Each row is a point on a tangle of strands that fork and nearly touch. The rows are in no order.
Two points are linked if the straight distance between their rows is under 47.8. Some points are linked to none.
mis: [-20   7  -3   9  18 -11 -15 -15 -34  29   0  13   3  22 -27  -9  13   1
  16  -4   4 -38]
suru: [  5  -2  -5  -2 -21  -4   4   1  14 -20 -11   7  11 -16   5  -3   7 -17
  -4   6   5   7]
fopev: [ 12  26  -6  14  -2 -18  12 -10 -26   1   3 -26  -9   4   2  -2   7 -15
  -7  -4  33  23]
lenaf: [  8 -16 -18  -4   8  -3   2   6  -1   0  -3  26   5   3  -1  -1   3  13
  -1 -21   2  -1]
sarir: [  0 -12 -15 -10  10  -1 -10 -12  -9   1 -16  -3  -2  -2   2  11  -5  26
   4  -5  -7  11]
buv: [  5   2 -11   2   4  -6   6   8   0   1   3  18  10 -12 -12 -14  12  -2
  -8 -11   5  -3]
Votag: [ 10   6  -6  -2  19  -6  -9  -9 -13   3 -11   2  12  -5   5  10  -7 -10
 -15   4 -10  -4]
tugav: [  3  17  16   0  -8  13  15  15  17 -13  41   5   2  22  16 -11  -4 -36
  -6  17  -9  -8]
vulos: [ -5  16   3  -4  -6  12  10  -8  -3  -6  26 -23  -3  -1  15   9  -2 -23
 -12  16 -10  10]
nepag: [ -5  -6 -13   8  17   8 -24   9  18   4 -18   9   6 -10 -11   1  -4  22
  -1 -15  -8  -8]
Lif: [ 13 -40   0  -5 -14   0   5  19  16 -11 -20  -2 -16 -12  -5  28   3  30
  -4   3  16   5]
seze: [  5  13  -5   8 -26 -16  18  -5   4 -16  17 -23  -8   5   8  17  -8 -21
 -11  13  22  25]
Tuzip: [  2 -37  -6 -13  -1   5 -20  14  40 -30 -16 -15 -13 -10   5  30 -12  41
  -1  10   2 -12]
Zala: [  3  10   9  22  -8  -3  19  10   3 -17   5 -12  -6 -22   5  -5   0 -18
 -14   1  14  11]
keses: [ 29  12 -13  13  13  -6  -6  -7 -30  -2 -15 -13   7   8 -19   4  14  10
  10  -4  24  16]
zusu: [-19  -3   9 -13   9  -3  -4  -3 -13  21   1  21   4  19   7 -10   3 -23
   0 -10  -5  -8]
goruk: [  0   1  18   7  -8  10   3   8  13  -4  -1   4  -4 -10   7  16   6  -4
  -1  10  10  27]
vop: [ -9  -2  17 -25   8  14  -9   1  10  -7  12  16   4   1  13 -23   0   4
  10  14 -23 -32]
lafon: [ 14 -13   7  -4  -4   5   3  13  14  -5  -4   8  -7  -9  -6  22   1  21
   2   4   4  16]
sif: [-14  37  -4  15  -4 -16  16 -11 -25  11  20  -6 -15  27 -10 -15  -5 -27
 -13  -7  -2  -4]
Noz: [  0 -12  16 -18   3  11   4   7   6  -2   4   0   6   8  14 -11 -12 -26
   1  -2 -24  -2]
dukof: [ 10 -16   1 -31   1   0  -7   2  24 -10  -8  -6   7 -13  12   4  -5  -7
   8  -4  -5  -8]
manek: [ 18 -15  -7  15  -6 -12   1   7   0   7 -16  -5   5 -14   2  -1  -6   8
   4 -16  14  12]
big: [ -1   6  -8   5   7  11  -8  -6 -12  27  17  -3   7  -8 -15  -4   4  -5
   3  -6  -7 -16]
tolo: [ 12 -11 -29  12   0  -3  -8 -12 -19  -4 -37 -19   3   3  -4 -10   9  41
  11 -18   9   7]
Duf: [  5   3  12   0 -23 -11  18  -1  11 -12  10 -27  -9 -14   8  17 -14  -8
   4  20   3  15]
nos: [  1 -13  -2 -18   8   3 -23  -2  10   2 -11   8   6   0   4  -1 -17  -7
  15  -7  -3  -6]
fab: [ -6  -8  13 -23   9  13 -13   6  26  -8   5  22  -5   5  24 -10  -2  23
  18   6 -16 -21]
Sut: [-24  32   4  10   3   0  13  -5 -11   4  34   9  -8  27 -21 -11   3 -32
  -7   1   1  -8]
Sotek: [  5   6  -4   1 -19  -6  16  -4  -1  12   4  -6  -5  -2  -1  11  -1   6
  -9   4 -16  22]
moso: [-11  27   4  10  -4  10   4  -8 -11  -2  30 -17 -13  13  15  -4  -2 -35
 -23   4  13  14]
nuti: [  5 -22 -19 -14  15  -8 -27  12  16  -7 -25   3 -10  -4   6  -5 -11  41
 -10 -23   7  -8]
Zuvi: [ 16  11  -7  15 -24 -23  21  -1 -11  -9   0 -33  -7   1   1   9   7  -9
 -13   5  36  31]
kiviv: [  4   1  25 -14  -6  10  16  14  40 -13  16  -3   4  -1  17  14   2  -1
  18  18 -17   0]
tet: [  7 -14  14  -5 -26  -6  16   9  18 -24  -5 -15  -3 -12  16  17  -9   6
  -3  33  -6   3]
mit: [  3 -10  18 -16   4   9  -1  10  34 -19   4  17   1  -7  30  12   2  13
  14  16 -10  -9]
Dad: [  3 -14 -26 -15  20  -3 -31  -7   0  -2 -27  -2  -3  -1   2  -9  -9  24
   6 -29  11 -18]
belol: [  8   4 -10   6   9  -2  -2  -7 -21  17 -15  20  -3  11  -5   4   3   5
   2 -20  -5   5]
vakim: [ 18  -8 -13  12  -3 -10   8  -9 -16  -7 -15 -21   5  -4  -9  20   0  27
  -7  11   3  20]
vez: [-15   0  -6   8  26  -4 -20  -6 -28  24 -11  20   5  16 -21 -12   6  12
  -6  -5 -14 -39]
rin: [ 22 -36 -10  -1  -4  -7  -5   7   4  -3 -23 -12  -4 -11   0  14  -7  27
  -2 -11  17   6]
tilig: [  4 -26   3  -1  -1  -1  -3   1  -8  -6 -10 -21   0 -18   0  10  13  24
   3   7  36  25]
rumu: [ -6  16  20  -3 -10  21   5   6  18  -1  10  25  -2   6  14 -13  12 -21
   5   9 -20 -13]
vor: [  2  -3 -30  11  11  -7 -14 -18 -30   2 -25  -9  18  10  -4 -18   4  22
  14 -17   5  -6]
Kip: [-15   3  17 -16   4  29  -5  -1  15   1   9  14   0   7   2  -8  11 -13
   7   7 -30 -21]
gav: [  1  -5   5 -20   4   2 -12   2  13  13  11  22  -1  12  -2   2 -14  -3
  23  -1 -16 -11]
Goge: [ -7  -1  12   2   5  -1   6   3  -6   9  10  12   4  11  15  -7 -10 -24
  -6  -5 -12   7]
Tob: [ 12  -2  -4   5  17   1  -7   1 -16  -5  -6   5   2   1 -22   1   5  23
  12  -8  25  18]
beno: [  4  -3  15  -4 -17  11  14  15  27  -5  20   0   2  -4  16   9   9 -11
  -1  15  -1  13]
botug: [-22  15  13   1   7  -8   8   1  16   9  16  -2   7  -8  -1 -11 -11  -7
  12   2 -17  -5]
gabo: [-26  10  20   8  11   6   6   3 -21  20  28  17  -7  26 -19  -9   1 -23
  -2   6 -11 -19]
soli: [  3  -2  -5  -4  20   4 -17  -1  -2  14   8  11   0 -10 -14  -9  -6   9
   2  -9 -13 -35]
fafef: [ 12   9  -9  13   1  -8  10  -1 -15  14   1 -12   1  -1 -15  13   0  23
   0  -2  -5  23]
Ven: [-21  19  22  -4  -4   6  11  10   2  13  34  14  -2  34  -4 -15   3 -30
  -3  15 -27 -27]
bakep: [  4  11   4  22  -5   1  -2   0  -2  -3 -13   6   2 -11  -1  10   7   5
 -11   5  10  28]
bifur: [ -6  31   6  11 -22  12  13   5  21  -7  32   1 -12  15  11   0   0 -35
  -9   9  -7   8]
muza: [ -6  20  -5  -6  -8   4  10  -9   0  13  10  -9   2  -1   5  10   2 -18
 -11   6 -22   5]
Rimaf: [-15   2  15  -6   6   7  15   5  29   1  17   4   6  -3  15   5  -7  -3
  19   4 -26  -3]
suzo: [  4  -2 -14  -4  24   0 -35 -11  -9  17 -22   9  -3   8 -11  -6  -3  16
  14 -26  10 -19]
butav: [  0 -20   9  10 -29  -3   9   3  -3 -17  -7 -20  -8 -16  -5   7   8  16
  -1  16  32  21]
ragab: [ -1   6  -4  14  -2   5 -18  -2   8   4 -12   9   7 -17  -6   3  -4  13
   4   3   0   1]
Kamor: [ 18 -16 -13  10  -5  -2  -2 -13 -22 -12 -37 -27   1   0 -10  11  12  29
   4  -1  16  22]
zales: [-16  -8   0  -3   9   9 -14   1  -8  26   5  23  -1  11 -22 -13   0  -1
   5 -12 -18 -38]
mogo: [ 10 -21  -8 -10 -18  -5   1   0  15 -24 -19  -6   7 -25   6  13   6   3
  -6  12  17  -3]
rurok: [  2  -5   2  -9 -13   4   7  -1   9   6  -1   7 -11  -4  11   4  -4  15
   1   1 -28   3]
rova: [ -1   8   5  -2 -13  11  -8  -3  15  -6  -4  19   5  -7   5 -10   5 -22
   5   4  -8  -6]
Vid: [  9 -12   2  -5   2 -12   6  11   5  14  -4   2   3  -8  17   2  -7  -8
  -6 -10   0  12]
bote: [  5  -3  -7  20  -8 -11  10   1  -9   1  -6 -15   9  -2  -6  -8  -4 -12
   3 -20  16  25]
Vobo: [ -3  14   8  -4  -2   1  15   8   1 -18  29   9   2  16  -2 -14  -5 -18
  -3  15  -1   7]
zov: [ -2  -7   2  -6  23   8  -7  -3 -20   1   4  -4   9   7 -11  -9  -3   0
   4  -7  10  10]
Fad: [  9  -2  -3  20 -17  -3  19   9   4  -8  11 -10   0 -11 -12  -4  -9 -12
  -2 -11   3  12]
bef: [ -7  -3  -4   1  34  -1 -16  -5 -32  13   0   9   9  11 -14 -18  -3  15
   6  -6   4 -14]
Dele: [  7 -29  -2 -26  -2 -12   0   5  22 -15 -12  -5   3 -19  14   6  -2  17
  -2   4   9  -6]
vaf: [ -3  20   5   6  -4   2   4 -13 -22   0   9 -18  -7   0   7 -14   5 -22
 -10  -3  22  15]
fopa: [ -6  21  -5  -1  -4 -10  13  -8 -16  13   4 -11  -5   7  -7 -23   5 -23
 -11 -11   2   7]
mukag: [  4 -11  -7   2  17  -2 -20  10  16  -5 -26   7  -6 -11  -9   5   1  38
   1 -17  12   7]
pazis: [  4 -47   8  -5  -8   3 -11  15  25 -25 -30 -16 -10 -12  -1  37  -3  30
  -7  15  21  -3]
kat: [ -4  12 -17   2   8  -6  -1 -13 -15  -1  -4   2  20   0  -7  -2  -3 -26
  -2  -2  -3 -12]
mureb: [  5 -12  -5 -18   2   4 -10   9  19   1  -3  17  -6  -5  12   4  -7  32
   3   1 -18 -11]
Defu: [-13   6   3  -2   6  10  -9  -8 -12  -1   1  18   5   4   4  -9  -2   9
  -4  15 -20  -4]
zuzin: [ -9   9 -20  16  10  -9  -6 -16 -25  10  -7  -5  24   3  -8 -22   7  -8
   6 -12   8 -10]
nem: [  2 -29  19  -4 -28  -9  19  14   8 -26  -5 -15  -8 -17   8   7   5  15
 -10  31  18   4]
dufen: [-21  25  -4   8  -3   1  -2 -17 -17  30   8   3   0   3 -15  -7   8 -16
   2  -4 -12 -24]
vabe: [  8  21  -5  11   7 -12   7 -12 -29  16 -10  -5  -3  12  -8  -1   5 -16
   0 -19   4   6]
tipif: [-22  29   3  -1  -1   1   6 -10  -2  17  22   2   2   0   3  -7   9 -27
 -10   6 -18 -23]
Zaruk: [-16  35  13  17  -3  15  15  -3   2   0  27  11 -17  11  -6  -2   2 -29
  -2  -3  -6  -1]

A fork is a point with three links. Follow the links from the first point to the second and name the forks in between, in order.
Lif / butav: goruk > kiviv > fab > Sotek > muza > vaf
mogo / Rimaf: fab > kiviv
mit / gav: fab
Kip / Vid: fab > kiviv > goruk > Lif > manek
pazis / nuti: Lif > goruk
Dad / zusu: goruk > Lif > manek > Goge
vaf / vor: muza > Sotek
rin / rova: Lif > goruk > kiviv > fab
goruk / tolo: kiviv > fab > Sotek
suzo / tipif: goruk > kiviv > fab > Sotek > muza

Follow the links from the first point to the second, and from the first to the third. Name the last point that the two ways share.
gav / Lif / mukag: goruk
vabe / nuti / manek: goruk
dukof / Zuvi / manek: fab
nuti / butav / bifur: vaf
mukag / butav / vor: Sotek
vaf / zov / nuti: muza
Tob / mureb / vakim: Sotek

Name the points in between on the shortest way along the links from the first point to the second, in order.
Sut / nem: sif > fopa > vaf > fopev > Zuvi > seze > Duf > tet
Duf / vor: seze > Zuvi > fopev > vaf > moso > vulos > muza > Sotek > fafef > vakim > Kamor > tolo
fopa / Goge: vaf > moso > vulos > muza > Sotek > rurok > mureb > fab > mit > kiviv > beno > goruk > lafon > Lif > rin > manek > Vid
dukof / zuzin: Dele > mogo > suru > rova > rumu > Kip > vop > fab > mureb > rurok > Sotek > fafef > vakim > Kamor > tolo > vor
